Points, in no order, along strands that fork, close into loops and pass close to each other.
Points whose rows are less than 77.1 apart are linked; no others are. Some points are linked to none.
Z721: [-30  17 -32 -11  16  -2   6   9 -15   4 -20  -3   4 -14  13   2  -5  11
 -32  18  38 -36 -14  -2  14 -65 -15 -40]
Z145: [ 12  -2  -5  -2   2  -1  -8  -3   8 -11  -7  35 -41  -7  24  25 -20   3
  32  16 -29   7  -2 -28  -5 -29 -18 -17]
Z533: [-36  -3  -9   3  13 -21   1  16   8  15 -20  26   1 -23 -16 -13 -10   5
 -32  19 -23 -47   6  20  -8 -24  -7 -22]
Z678: [  2  13  15  -4 -35  14   6 -12  -9 -22 -27  20  -9  10  16  12 -23  12
   5  20  -1 -22  -1 -24  -4   4  -8 -30]
Z643: [-23 -15  -8   1  34  24  20  -3 -23  -9 -27 -42  -7  -1  12   5 -22 -20
  31  -7  -5   6  37   0 -37 -23   8  10]
Z146: [ 16   5  14  -2 -44 -20  -6  -1  18   3 -13  48 -10  -3  20  12   6  22
  -9  19 -16   5  -4  -5   8  29 -32 -15]
Z932: [ -7  -9 -37   6  41   4  28  -7   8  22  -4  -5 -29  20  12 -18 -12 -32
 -36  39  -6 -10   4   2 -24 -12 -16 -43]
Z803: [ -3 -16 -31  13  28  -1   9 -16  19  28 -29   1   0  25   6 -24   1 -42
 -23  54 -20 -19  -1 -19 -15  -3 -25 -23]
Z504: [-15 -14  12  11   7  -5 -37   0  47 -18  24  -7 -14 -19   9 -19  34   4
  18 -38   9  63 -13 -18  24  43  19  18]
Z198: [ 29  21 -33   1 -25  16  -1  -9 -47   6 -14 -20   3  25  10   1   6  43
 -20  16  48  12   8  33 -20   7   4   7]
Z920: [-14   6  21   9 -25  -1 -23  26  28  34  13  46  -1  -2 -10   0  11  26
  33   0  -9  23  -5   0  -2  22  -9  -6]
Z885: [-37  -6  12   2  14  -2   2   9 -20  12  -9 -24  20  -6   7  10 -18   2
  -7 -13  -5 -35  14  33  -7 -56  19  -4]
Z961: [  0  16 -33 -15   7   0   1  -4 -20  25 -26 -19  27  25   6  24  14 -13
  -9  25  28 -24 -34   2   6 -38  -9   0]
Z781: [ 25  -9  25  19  20   2 -12  13  26  -4  56   1  -2 -33 -29   2  -5   5
   5 -40 -43  16  21  15  29  -1  19  22]
Z290: [ -9 -23  -9 -12  24 -42   1  -8   6 -38  26  -1  -1 -60   1   0  30 -12
  10 -20  -5  27  16 -27  25  42  -5  29]
Z793: [ 15  26  28  -2  21 -41 -14 -10   2  -1  -1 -27  27 -61  15   9  30 -12
  11  -3 -22  -9   5 -24  29   4   5  14]
Z292: [ 14   3 -40  -4  16  13  18  -4  -6  24  -6 -16 -26  41  23  -5   1 -19
 -25  30 -11  -7  -4  14 -33  26 -11 -27]
Z609: [-23  19  17  30  -3  35  -4  -4  21  10  -7  21 -21  19 -30  -5 -25 -12
  -5  27 -15   5  22   8 -12   1  12 -28]
Z987: [-33   1  12 -17  14 -10   1   6   8  15 -22  -2  25 -24 -16  -7 -10  11
 -10   7 -28 -29   5  15 -15 -54   6 -18]
Z829: [ -8  25  14  15 -27  17   4  -4 -21 -10 -19 -39 -23  26 -18 -16  -1  17
  -1  -1  40 -12  -2 -23 -26  -3  12 -38]
Z324: [ 14  -4  -2   0  -4 -28 -13  16  43  29  37  39 -36 -33 -16   8  13  17
 -20  -2 -38  24  10  24  12 -21  -9  10]
Z322: [ -1 -22  26  -6  -8  15   5 -10   3 -14  -3   5  24  28  -3   6 -11  10
   4 -24  -4  13   4   0 -20  25  12  -6]
Z307: [-24  21  17   1 -35 -26 -16  12  28  17   1  57 -15 -16   2  11  19  29
  14   2 -12  43  15 -12   0  19  -1  13]
Z954: [-10  26  12  21 -25  35 -24   0  27  -4 -10   4 -41  22 -15 -24  -3 -13
  14  26  17  -6  -7 -42 -15   6 -17 -54]
Z334: [-37  18  -6  42  -2   5  23  11 -24  -2  -3 -16 -11  -9 -10   2 -50  -4
 -17   3   0 -21  20  52  -1 -36   9   5]
Z711: [-23  23  -8   2   1  13  20   5 -36  -6 -24 -15 -22  -4   7   9 -15  -5
 -12  30  21 -23  23   9 -18 -17  -7  -7]
Z235: [  0 -18  -1 -26  -3  -9   6  -3 -20  32 -15 -45  29  14  16  14   6 -12
 -21   9   6 -24  17  16 -13   2  11  18]
Z222: [ 12   1  -4   5   7 -34 -12 -43  -8 -43  -2 -36  -4 -40  39  21  22 -10
  21 -19 -10  -2   4 -13  44  32  14  29]
Z48: [ -1  11   8  -9   7   7  -3  14 -47  -1  14 -30  13   6   5  28   0  13
 -40 -43  53   6  20  35  12 -23  15  18]
Z398: [  6  14  10 -10  -6  12 -17   3 -36 -10  15  12  -7 -22  -4  26 -18  42
 -17 -14  32  10 -18  10 -13 -49  10 -15]
Z77: [ 38   9  33  -7  -8  -8 -33  -7  14  26  27  12  -4 -15 -11  15  27  -1
 -13  -4 -17  25  14  11  10  48 -10  -1]
Z554: [ 40 -19  -1 -22  30 -21   2   4  -7   6  10 -24  32 -25 -13 -13  37 -32
  18  -6 -10  -4  17 -23  13  51  -7  30]
Z66: [ 14  -7 -36 -22  16  -7  17   3  -7  32   6 -25  -6  12  27  -6   7  -1
 -50  28  24 -16 -32  10  -9 -19 -16 -16]
Z328: [  7  28   6 -13   0 -55 -10 -16 -13  16   0  -4 -23 -39   8  15  58   2
   5   5 -25   5  14 -31  30  31  -7  27]
Z245: [-13  36   0  43 -24 -16   5  12  11  11   3  -7   9  36 -27 -36 -19   5
 -27   8   7 -15 -18  42  -8  20  29  -6]
Z605: [ 14  -1 -41  19 -25  32  12 -21 -62 -16 -28  -8 -13  22   4  -5  16  18
  35  18  42 -17  -7  11  -7  -7  10  25]
Z902: [-10 -11  13  17 -14   6 -22  10  27  33   9  16  19  47 -33 -38 -10   6
  18 -23 -11  11  -6   8 -11  18  29  -2]
Z849: [ 30   5 -19  -7   9  27 -19 -16 -31 -23  -2  21 -38   0 -15  10 -15  25
  34  16   1  29   4 -23 -28 -16  -3  -8]
Z558: [  5 -18 -20   2  10  -1   5   2  11   7  11   8 -36 -24  11   2 -16   3
 -24   4 -10  -6  -4 -13 -15 -51 -34 -45]
Z158: [ 38  -2  17 -24  -2  -7  -4   2  30  18  30   5 -32   7   0  19   5   4
  -1  -1 -32  15  13   0  -3  -4 -12  -1]
Z295: [-17  24 -40   7   7   1  21  12 -29  -2 -20 -21 -15   7  21  -6   8  -5
 -37  43  44 -20   3  26  -1 -29 -18 -11]
Z634: [-31 -30  -2  -6  10  12  28  25  -4 -31 -30 -14  32   8  26   0   9  -2
 -27 -18 -21  14   6  37   1  19  12  47]
Z515: [  6 -17   5 -34   3 -17  -3  11   4  16  -9   1  39  -5  -3 -23  14 -12
  18   8 -15 -12  11 -13 -22  14   0   8]
Z450: [ -4 -11 -19  -2   3  13  -9  -4   7  19 -19  41 -16  10 -11 -11  -1 -24
  21  39 -29 -10  39  -9 -19  10 -11 -15]
Z10: [ 12 -26  12  -8  -4  15 -14  -5  29  -2  11  13  18  18  -5  -2  -5   2
  44 -27 -14  36   5 -11 -12  41  12  -3]
Z631: [  8  12  26  -5  -2  11  -9   6  39 -13  29  17 -26 -14  15  37 -11  24
  37 -21 -25  39   2   0  -5 -21  16 -13]
Z469: [-25   4  -4  43  -2  -6 -20  23  15  39  -2   2   2  41 -35 -50 -38  -9
  13 -21  -6  10  16   4   8  13  30  19]
Z313: [  8   2  21   4   9 -42 -17  17  11  31  35  35 -15 -52 -39   5   9  10
 -10 -14 -21   6  13  19  22  -3   5  22]
Z772: [-21   5   5   6 -23   3  21   5 -22  -1   9  -7  10   6   7  17 -19  18
 -41   0   9 -31  10  43 -10 -13  10  -7]
Z778: [ -9  21  -3  68 -10 -14  17  21  11   4  -9 -21  23  29 -17 -33 -41 -14
 -14   7 -10   1  -4  53  -8  28   1   9]
Z991: [  3 -21  24  -5  -7 -18  -2 -30  29 -26   4  18   5 -17   8   3  23  -1
  16 -28  13  36  -8 -13  24  63   0  22]
Z56: [ 12 -38 -10 -19  -9  29   9 -39   4 -57  11 -24   8   0  20  20  -8  -9
   6 -23  29  20 -22 -17   9  25   4  23]
Z427: [  6  -4   4  13 -14  13 -17  13  25  38  20  29  11  21 -36 -10 -18  19
   5  -6 -32  -1  -1  22 -14   3  16 -14]
Z844: [ 40 -26  12 -30   7  11   0 -16 -15 -22  24 -29   1 -13  25  22   9 -14
  11 -26   9  -4   4 -17  15   9  18  18]
Z212: [-19 -20  15 -18  28 -18  -7  10  20 -48  36  30   9 -34 -20  -6   3   1
   1 -40 -12  22   2   0  22  11  23  25]
Z957: [  1  -6 -17  24  -6  11  26  -7 -10  14 -19 -21   2  33   4   2  -2  -9
 -12  29 -12  -6  19  27 -45  31  -6 -15]
Z316: [-30  -5 -24   6  41   6  15 -13  11  28 -12  -8 -24  -3  -7 -17  -7 -21
 -34  25 -10  -6   2   1 -22 -55 -16 -36]
Z173: [-13 -42  21   3   7  24 -19   9  37 -21   8  -2   2  29  -7 -24 -10   4
  14 -43  -2  32 -29 -12   3  10  29   2]
Z226: [-20 -39  -3 -32  18  10  17  -4  -4 -41 -15 -20  33  -1  31   4  19 -11
 -27 -21   9   5  10   3  15  24  10  37]
Z68: [ -2  -1  20   0   4 -27  -9   9  13   7  39  54  -2 -29 -37   5 -14  18
  12 -42 -18  15   0  12  22   2  14  24]
Z770: [ 16  13 -52  21   5  21  13 -13 -45   4 -10  -6 -30  21   1 -12   1  -2
 -16  51  25   4   3  -3 -19 -10 -19   7]
Z383: [ 27   4  26 -13 -21 -25  -5 -30   3  -6   2  12 -27  -4  35  32   7   6
  13   5 -13   7  -7 -12  25  15  -7  22]
Z135: [ -9 -12  -4 -28  10 -31   2  16   3  16 -34  25  23 -18  -1  -6  10  -5
  14  28 -22 -24 -11 -24 -18   1 -20 -11]
Z904: [-25  -1   1   8 -25  -3 -19  25  16  49  16  21  13  30 -49 -50  -2   1
   2  -7  11  -4 -15  -4   5  36   7   1]
Z599: [ -1  30  24  18 -34  15 -10  -2   2 -18 -16  10 -31  13  -3   0 -13  15
  27  23  21  -7 -23 -37 -15   1 -20 -42]
Z754: [-10   0 -11  11 -28 -32   8  16  38  14   9  59 -20  -7  12 -10  10  16
 -31  17  -6   8  -4   7  -2  20 -36 -26]
Z910: [ 37   2  21 -18   3 -13  -9 -14  11   8   5 -28  27  -3  11   0  22 -25
  25  16 -23 -13 -29 -24  12 -13 -12  27]
Z157: [ -2   6 -10 -19 -34  -7  11 -10 -31 -15 -25   2  10   4  32  16   0  -4
   1  32  31 -67 -17  -7  31 -20 -19   1]
Z812: [-15 -21 -19   5  37  31  26  -3 -20 -31  -7 -16  -6  16   5  14 -22  -1
  32 -23  -2  37  20  -4 -38  -8  12  11]
Z203: [ -6   9  -3  17 -21  32 -42  19  44  55  34  30 -10  11 -26 -22 -19  22
  12  -4 -25  15 -15   5  -6 -15   8 -10]
Z617: [  4   3  27  -4  30 -39  -3  12   6  -8  21 -10  15 -70 -10   2  27  -6
   7 -22 -20   4  16  -6  18   5   8  11]
Z206: [-27 -45  -7 -32  33 -24  22  20  -1 -36   2   2  43 -29   7 -24   5 -14
   5 -18  -7  -2   5 -17  -6   1  14  28]
Z444: [-22  -4   6  -8  -3 -47   5 -33  10 -30   3  21   2 -40  14  21  26  -4
  18 -23   5  16  12 -20  24  59   3  23]
Z998: [ 33 -13   1   4  19 -18 -13  16 -22   5  23 -17  17 -22 -16 -11  41 -13
  -2 -28 -30  12  30  -3  16  70  -1  14]
Z20: [  1 -24 -11 -33   7  14  10 -18 -21 -47  11 -17   7  11  29  23  -8  -1
  20 -26  32  -3   0 -18   3  -1   8  16]
Z447: [ 35  -8  12 -26 -14 -32 -10 -12   2  10   4 -11 -11 -15  29  10  16 -13
  15  19 -21 -10  -9 -12  16  -6  -4  24]
Z755: [-39 -11   4  44  -1   7  -9  34  19   4 -31   0  -6  42 -24 -54 -13  -2
  20 -16  -4  -2   0 -10  10  12  20  15]
Z965: [-15 -23   1   1   8   5  25  25 -23  -6 -13 -33  26  24  21   9  -7  -3
  -9 -29  -5  11  20  40 -12   1   6  37]
Z179: [ 36  -2   3 -34   2   0  -6 -24 -20  29   0 -47  29  13   8  12  26 -28
 -12  11  -2 -27  -4   3  15   3   6  20]
Z274: [ -2  -8 -15  -3   9   5  -8   4   8   6  28   9 -37 -29 -15   9 -24  26
 -42  -6 -17  -9 -12  21  -8 -66 -15 -40]
Z994: [ 54  15  10 -29  20  14  -8  -9   7  23  24 -51  33 -11 -11  19  15  -9
 -32  19 -10   8 -23 -19  13 -36 -13   1]
Z113: [ -6  37  -7  17 -33  24  20 -14 -38 -22 -31 -21  -4  24   3   4 -12  13
  16   2  45   0   4  -8 -21   4   1  -8]
Z557: [ -9  10 -21  -2   7  18   2  -2 -54  -4 -33  -6  -8  -9   1  13  -7  10
  10  17  42 -13  21  -2   0 -48   8   5]
Z142: [  8  13 -33   9  28  13  52  -2 -18   5  15   9 -35  15  33 -35  -9 -11
 -42 -11  17 -16 -13  -6  -7  -1 -21 -45]
Z276: [ -6   2  32   8  -6  -4 -34   4  33   3  26  37   8 -14 -30 -14 -31  19
  23 -38 -23  15 -15  12   3 -13  24   4]
Z393: [-17   2  -6   8 -26  23 -24   9  31  13  -4  51   1  -2  -5  -1  -5  11
  50   5 -20  33  12 -14 -12  23  -5 -18]
Z60: [ 46   7   4 -23 -11  17 -18 -13 -19  -7  13   9 -18   7  -6  17  -5  26
  27   2  18  37 -21 -25 -17  -4  -2   0]
Z683: [ -5  15 -16  17 -29   6 -18  25  48  26   7  54 -11   9   5 -24  -2  11
 -11  25 -12  17 -11  -8  -4  31 -34 -33]
Z428: [ 60 -10 -22 -17  13 -12  -6   6  42  39  43  -6 -23   4   6 -10  30 -13
 -24  13 -30  27   8   2   6  17 -29  -9]
Z306: [ 28   7  15 -33  14  -7 -10  -2  15  38  12 -40  44 -10 -17   4  19 -12
 -36  15 -15  -7  -4   6  -8 -22  -5   2]
Z797: [ 39  -1  20  16  13   5 -20  -5  -7 -30  37 -37   2 -24  13  23   4  -1
  -4 -56 -25  21  10  -2  19  23   8   4]
Z909: [-38  51  16  60  -7   2  10  -4   5 -11  -8  -4 -15   4 -20  -7 -35 -21
 -32  31   6  -2  18  31 -20  -9  11 -18]
Z804: [  1  13   5  -1 -39   0   6  -7  13 -17 -29  44   1   8  -2  -7  -5   5
  10  30  -9 -21   5 -15  -4  39 -28 -22]
Z675: [ -3  38 -53  18  14  12  44   7 -27 -12  -9  -3 -22  10  41 -15  11 -17
 -47  32  48 -23 -12   2  -1   4 -13 -18]
Z500: [  0   8  31  10  -7 -26 -22 -10 -11  11  20  21  21  -4 -33   3 -14   7
 -36 -32   0 -15 -15  34  21  23  12  13]
Z692: [ 36  -8  21 -16 -27 -14  -4 -18 -23   0   2 -14 -14  -2  17  25  32 -17
  10  10   9 -33 -29   2  29  -8 -12  38]
Z351: [  4 -10  -2  -3 -14  -5  -9  18  46  15  29  42 -27 -11   1   6  -5  27
 -19  -8 -37  13   1  16  -6 -25 -19 -23]
Z908: [ 10 -18  -5 -19  13  -4  19  10 -31  21   6 -60  18  14  18  22   2  -7
  -9 -25  14   3  23  20  -9 -10   6  30]
Z791: [ 12  -3 -26  29  11  13  27 -10   5  -3  27  28 -40   9  18 -13 -19  -3
 -31   4  16   3 -16  -5  -2   6 -30 -63]
Z154: [ 18  10  15  26  26 -25  -9  19  18 -19  44  -6  -4 -61 -17  -1  17  16
   6 -30 -32  16  34   0  28  13  21  25]
Z691: [  2  12  19  39  -8   2  18  10 -26   7   2 -44  11  41  -9  -1 -26   6
 -18 -24  20  25 -16  36 -15   6   7  11]
Z434: [  0  21  -6  41 -19   1  25  16 -11  21 -11 -24  18  26   0 -13 -15 -19
 -20  11  -7   4  14  57 -29  37  -3  -5]
Z919: [  1 -29  13  -7 -23  -1   6 -37  31 -28 -15   1  10  11  11 -13  -2  13
  40 -21  22  22 -26 -19   7  58  -4   8]
Z188: [ 39   2  21 -16  25  -4 -11   0  -8 -12  28 -54  15 -40  16  12   6 -23
  12 -23  -3  -8   9 -17  29  -3  11  10]
Z232: [-17  38 -44  10  23  10   6  -9 -19   9 -44  -5  19  21  -5   8  12 -19
  -9  42  38  -5 -18  -2  14 -53 -20   4]
Z790: [-10 -32  17  -7  10  17  -6  -8  18 -36   6   1  23   0  -9  -5  -4   2
 -10 -43 -13  29 -20  -7  -3  33  14  18]
Z339: [  9  -1 -22  -5 -13  -5  -7  12 -45 -14 -31   5   5  20  -3   7  30  15
  17  19  59 -32 -21   0  34 -60   2  12]
Z184: [-24   5 -16  17  -7  23   7   2  12   7 -25  51 -16  14 -13 -20   8 -16
 -18  47 -17  -6  38  -9 -20  34 -18 -27]
Z688: [-16 -22  -2 -23   0   8  17   6 -20  -8 -21 -12  16   1  18   4 -17  -4
  15  -9  -6 -31  16  -4 -20 -13   9 -10]
Z266: [  8  -4 -30   3 -17  34  13 -31 -48 -42 -21 -12   9  21   6   5   4  29
  35 -18  50  -2 -17  -7  10  -6  20  30]
Z874: [  5 -10  30 -14   8 -10 -11  -3 -23  20  10 -23  38 -19   3  10  19  -8
 -45 -28  -3 -38  15  25  19  -7  15  12]
Z410: [ 26  18  22  -3 -17  -9 -24 -11  34  25  14  32 -24   2  18  18  34  15
 -11   7 -25  43   9 -11  14  41 -14  16]
Z406: [-11 -24   7  -5  25  19   9  10  15 -34  29   6   3   2 -18   6 -33  11
  11 -51 -31   3   6   3 -11 -21  27   5]
Z63: [ 25  31  -4 -27  10   9  -6   0 -15  -2  -3 -27  44  21 -12  41  20 -14
  13   8  39 -11 -30   4  36 -47   3  19]
Z878: [ 39  13  15  18  -4 -17 -34  -9 -17   2  30  -5   3 -18  -6  19  30  -2
  -5 -36 -32  25  19   3  15  66  -7   7]
Z445: [-29   8  -6  -2  12   0  15   5  -2   7 -20   6   4 -13  19  -1  -6 -12
 -47  27  -1 -52  -4   3  -1 -42 -20 -34]
Z446: [  6  26   1  25 -22  21  -4  -3  22  -4  -2   6 -29  39   4 -26   0  -5
 -21  34  11 -12 -19 -24  -8  26 -25 -57]
Z893: [  5  12 -55  -1  30  -1  42  -3 -19  24   0 -10 -11  19  47 -38   2  -7
 -40  14  35 -26 -27   5   7 -10 -15 -22]
Z686: [ -7  33  11  17 -28  15   0   6   4   8  -5 -33 -27  37 -14 -33  17   2
  -9  21  15 -25 -20 -10 -19  16   4 -52]
Z204: [  2  -1   4  -5 -50   3  17 -12 -23 -38 -18  15 -13  -7  33  32 -11  11
  29  20  27 -46 -17 -14  29 -20 -19  -3]
Z538: [-30  13  25  22 -18  28   8  -9   7 -16 -25  26   6  14 -18  -7 -19  -6
  22   6  -6  -4  26  -6  -9  21   5 -26]
Z256: [-27   3  -5  12  14  10  21   4 -27  20 -34 -36 -10  -8  10   9 -19 -14
  10  20  14   4  36  21 -26 -28   1   2]
Z382: [ 25  23  19 -16  22  -7  -2 -19  17 -23   3 -35  52 -44  13  20   8 -20
  12  -6  -6   1  -5 -23  42 -13   9  16]
Z521: [-13  -4 -15  10  16   3  15 -21   1  26 -39  -9 -10  21   3  -6  -3 -50
  10  60 -13 -19   9  -4 -16 -11 -11   8]
Z289: [-34 -12 -11   9 -10 -20   0  43   0  18 -23   7  -6  43 -39 -65  -6   0
  -5 -12   0   5 -11  -8  20  25  14  33]
Z963: [ 34 -26   2 -10  20  10  -8  11  -5  18  34   8  20   7 -30 -15  28 -13
  -6 -26 -26  11  39   7  -9  47   0  22]
Z471: [  2  -6  12 -15 -22  14  11 -17 -26 -40  -4  -3  -2  -7  34  24 -22  10
  27 -15  38 -24 -14 -10  11  -4   4   4]
Z600: [-17 -42  12 -17  32 -14   4   5   6 -54  13   6  29 -24   1  -6  -5 -11
 -17 -32 -11  -2   4  11   8  -6  18  32]
Z378: [ 21  16  -3 -35  15 -13   7  -4  16  29  -2  -2  70 -13 -30   6  12  -9
 -15  22 -25   6 -12  -5  -7   0 -19   6]
Z627: [ 27  -3 -31   3   1  10  -2  -2   6  -3  19  27 -42   1  19  11 -27  13
 -24   6  -4   4 -10 -11 -13 -14 -34 -39]
Z345: [ -8  19  36  -9 -18 -26 -11 -20  25   5   4  39 -19 -14  10  23  30  30
  11  -2  -4  34   3 -20  22  41   2   3]
Z945: [-28   9   3 -18  -4   1  16  22 -22  -3  -4 -12   7  -3   9  30 -12  14
 -21  -8  36 -39  13  28   1 -40  10 -15]
Z628: [  0   4   9   4  -8  16 -17  15  27   6   3  46 -26 -11   2  19 -21   9
  13   4 -38   9   8   1  -7 -23 -15 -32]
Z432: [ 37 -16  12 -26  18 -21   2 -14  11 -11   3 -33  43 -11  -3 -21  24 -30
  31  -2 -10  -1  -8 -22  11  19  10  35]
Z36: [ -2  -3  18 -33  -1 -58  -8   2   3  15 -14  19  25 -29   7   8  22  -9
  22  35 -11  -9 -14 -17   3  -2 -19  12]
Z502: [  4  17 -44   4  10   2 -20   9 -37  -5 -41   7  -4  -2  15  -5  14  16
  -9  23  48 -26   1   4  17 -60  11   6]
Z695: [-26 -10   1  22  24  31  15   2  -8 -17   2  -8  -9  14 -21   9 -33  13
  18 -41  -6  20   7   8 -29 -31  22  -2]
Z512: [-13   6   4  18   5  34  -3  -1  -5   8   0  18 -29  14 -24  12 -26  12
  -6   6 -13  -2   4  10 -33 -19   7 -39]
Z105: [  9  -4  19   2   1   6 -19   5  41  -7  39   8   8 -13  -4  -8  20  -1
  34 -34  -7  57  13 -10   9  47  16  12]
Z700: [-33  23  -7  53  -3 -15  19  12  -2   1 -15   4  13   9 -16 -10 -50  -5
 -17   5 -15 -14  24  53  -4   0  11  14]
Z225: [ 19 -13 -21 -23  -5   6   0 -11 -35  -2 -14 -19  -7  17  12  10  10  -4
  34  19  -2 -26 -22 -13  -5 -29  -1  21]
Z799: [ 23  -9   7  -8  -4   8 -11   5  32   9  51  20  -2 -11 -40   5 -26  23
   3 -32 -53  12  19  20  14 -21  18  18]
Z458: [ -7 -26   6 -16  26  -2   9   6   5  -4  10  -3  12  -5  -3   0 -12   0
  17 -25 -25 -18  23   5 -23 -19  17   2]
Z694: [-15 -28   1 -42  25 -12   5  -5   1 -25 -20 -30  57 -14  15  -7   9 -22
  -4 -20  10  -8   0 -14  14  -1  12  23]
Z648: [-23 -21   4  -5  16 -30 -11   9  34 -52  20   9   2 -47  -6  11  16   7
  -1 -28   0  45   5  -9  14  29  -3  23]
Z741: [-14 -56  19   5 -11  20 -27  26  32 -15  20  -6 -28  16   9 -45   4   5
  19 -36   2  10 -13  -8  22  14  22   5]
Z707: [ 54   3  17 -13  -9  17 -22   1   9  18  31   3 -40  11 -10  29  -7  19
  11  -1  -8  35 -12  -7 -22   0 -13 -18]
Z470: [  7  22  16 -17 -16  -2 -10 -10  22 -18   7  26 -49  -5  22  33  -7  26
  38   3  -9  36 -14 -29  -1 -15  -1 -12]
Z191: [ -5  17   8 -22  -1 -75   4  -3   0  20 -11   9  -7 -37   1  12  49 -10
  24  25 -13   0 -14 -28  26  17 -12  40]
Z922: [-23   2  -9  -1  24   8   3  -3  10  35 -21 -23  15 -10 -10   0  -7 -20
 -18  24 -33 -16  12   9 -25 -50   0 -25]
Z889: [  7 -20   0 -26   5 -13   1  16 -14  23  14  17  31   9 -22 -10  20  -4
  -4 -11 -17 -12  24  12 -24  45   5  13]
Z914: [-14  10 -13   5  -7  26  18  -5 -45 -36 -28 -19  13  16   9   3 -11  24
  14 -27  63  18  10  -7  -7   0  11  18]
Z402: [-10 -42  28  11 -18  -3 -30   6  36 -13   9  -4 -32  -6  16 -40  31   0
  25 -42  25  23  -9 -17  28  48  20  18]
Z929: [ -9  -4  -4   2  -4  24  -8  -6   9 -12 -16  41 -15   2  -3   0 -20  -2
  45  22 -17   6  27 -14 -13  21   1 -27]
Z61: [-29  48  -1  52  -8  15  32  12 -11  -3  -2 -16 -16  -9 -24  -6 -34  -7
 -36  24  14  -8  -6  62  -7 -26   6 -12]
Z234: [-14  21 -18 -12  21  -3   7  -4  21  25 -24  -9  54  -9 -17   9   1  -9
 -20  23 -30   4  -9   2 -18 -27  -7 -12]
Z821: [-15   0  42   9 -11  13 -30   6  39 -13  19  20  -9  -8  -3   7 -24  17
  44 -37 -12  22 -12 -13   5 -20  22 -18]
Z612: [-13  30 -27  22  25   7  13  -6 -27  16 -45 -22   0  -5  -5  -2   2 -34
   1  63  52   9  -1  -2   0 -55 -10  17]
Z571: [  6  -1 -29  21 -24  12   3   7 -40 -16 -27   9 -13  10   9  -3  40   5
   0  34  46 -47 -27 -14  24 -46 -22   6]
Z513: [ 11 -34   8   6 -28   5  17 -51  13 -49   3  -8   3   4  15  10 -10  -3
  36 -18  16   6 -45 -14   7  32 -10  17]
Z386: [-17  -5 -19 -21   3   9  13  -1 -39  -7 -29 -38  15  13  23  12  -5  -6
  21   0  37 -19  14   3   0 -23   8   7]
Z788: [ 10  -6 -29   0 -26  -2   9  -8 -36 -10 -15  -2 -16  16  17   7   4  -4
 -15  34  31 -48 -32 -13   6 -19 -27 -17]
Z967: [-20  12  24  16 -31  -9   9  -2  -5  13   6   7  20  29 -20  -6 -20  14
 -35  -2   2 -24  -5  33 -20  19  16  -9]
Z660: [-32 -18  14   3   0 -11  -9  37   5  28   9  15  13  36 -44 -48  -2   4
  13 -34  10   9 -25 -16  28  28  11  29]
Z670: [ -1  16  13   9   7  49  -8 -16 -17 -12 -13  13 -29   4 -19   6 -17  13
  22  12   8  20  -3 -28 -35 -15   5 -37]
Z329: [ 24   3 -17 -36   2  -9  -4  -8 -12  25   2 -30  16  20  14   8  14 -11
 -23  22   7 -13 -38  -4   4 -22 -12   3]

A fork is a point with three links, a tip a point with one. Leave the first point through the second and follow the links. Name the first fork or tip that comes.
Z991, Z444 => Z329
Z235, Z908 => Z20
Z754, Z146 => Z605
Z266, Z914 => Z683

A tip is a point with one link. Name the tips that can be reached along the links from each point below, in the order of the rows.
Z146 => Z605, Z683
Z339 => Z274, Z799, Z612
Z967 => Z721, Z994, Z909, Z521
Z660 => Z203
Z447 => Z328, Z158, Z383, Z692, Z184

How many points has the smallest loop of links through each point below? Write - if it is on no loop.
Z741 => 8
Z256 => 10
Z987 => 13
Z289 => 6
Z893 => 32
Z628 => 10
Z954 => -
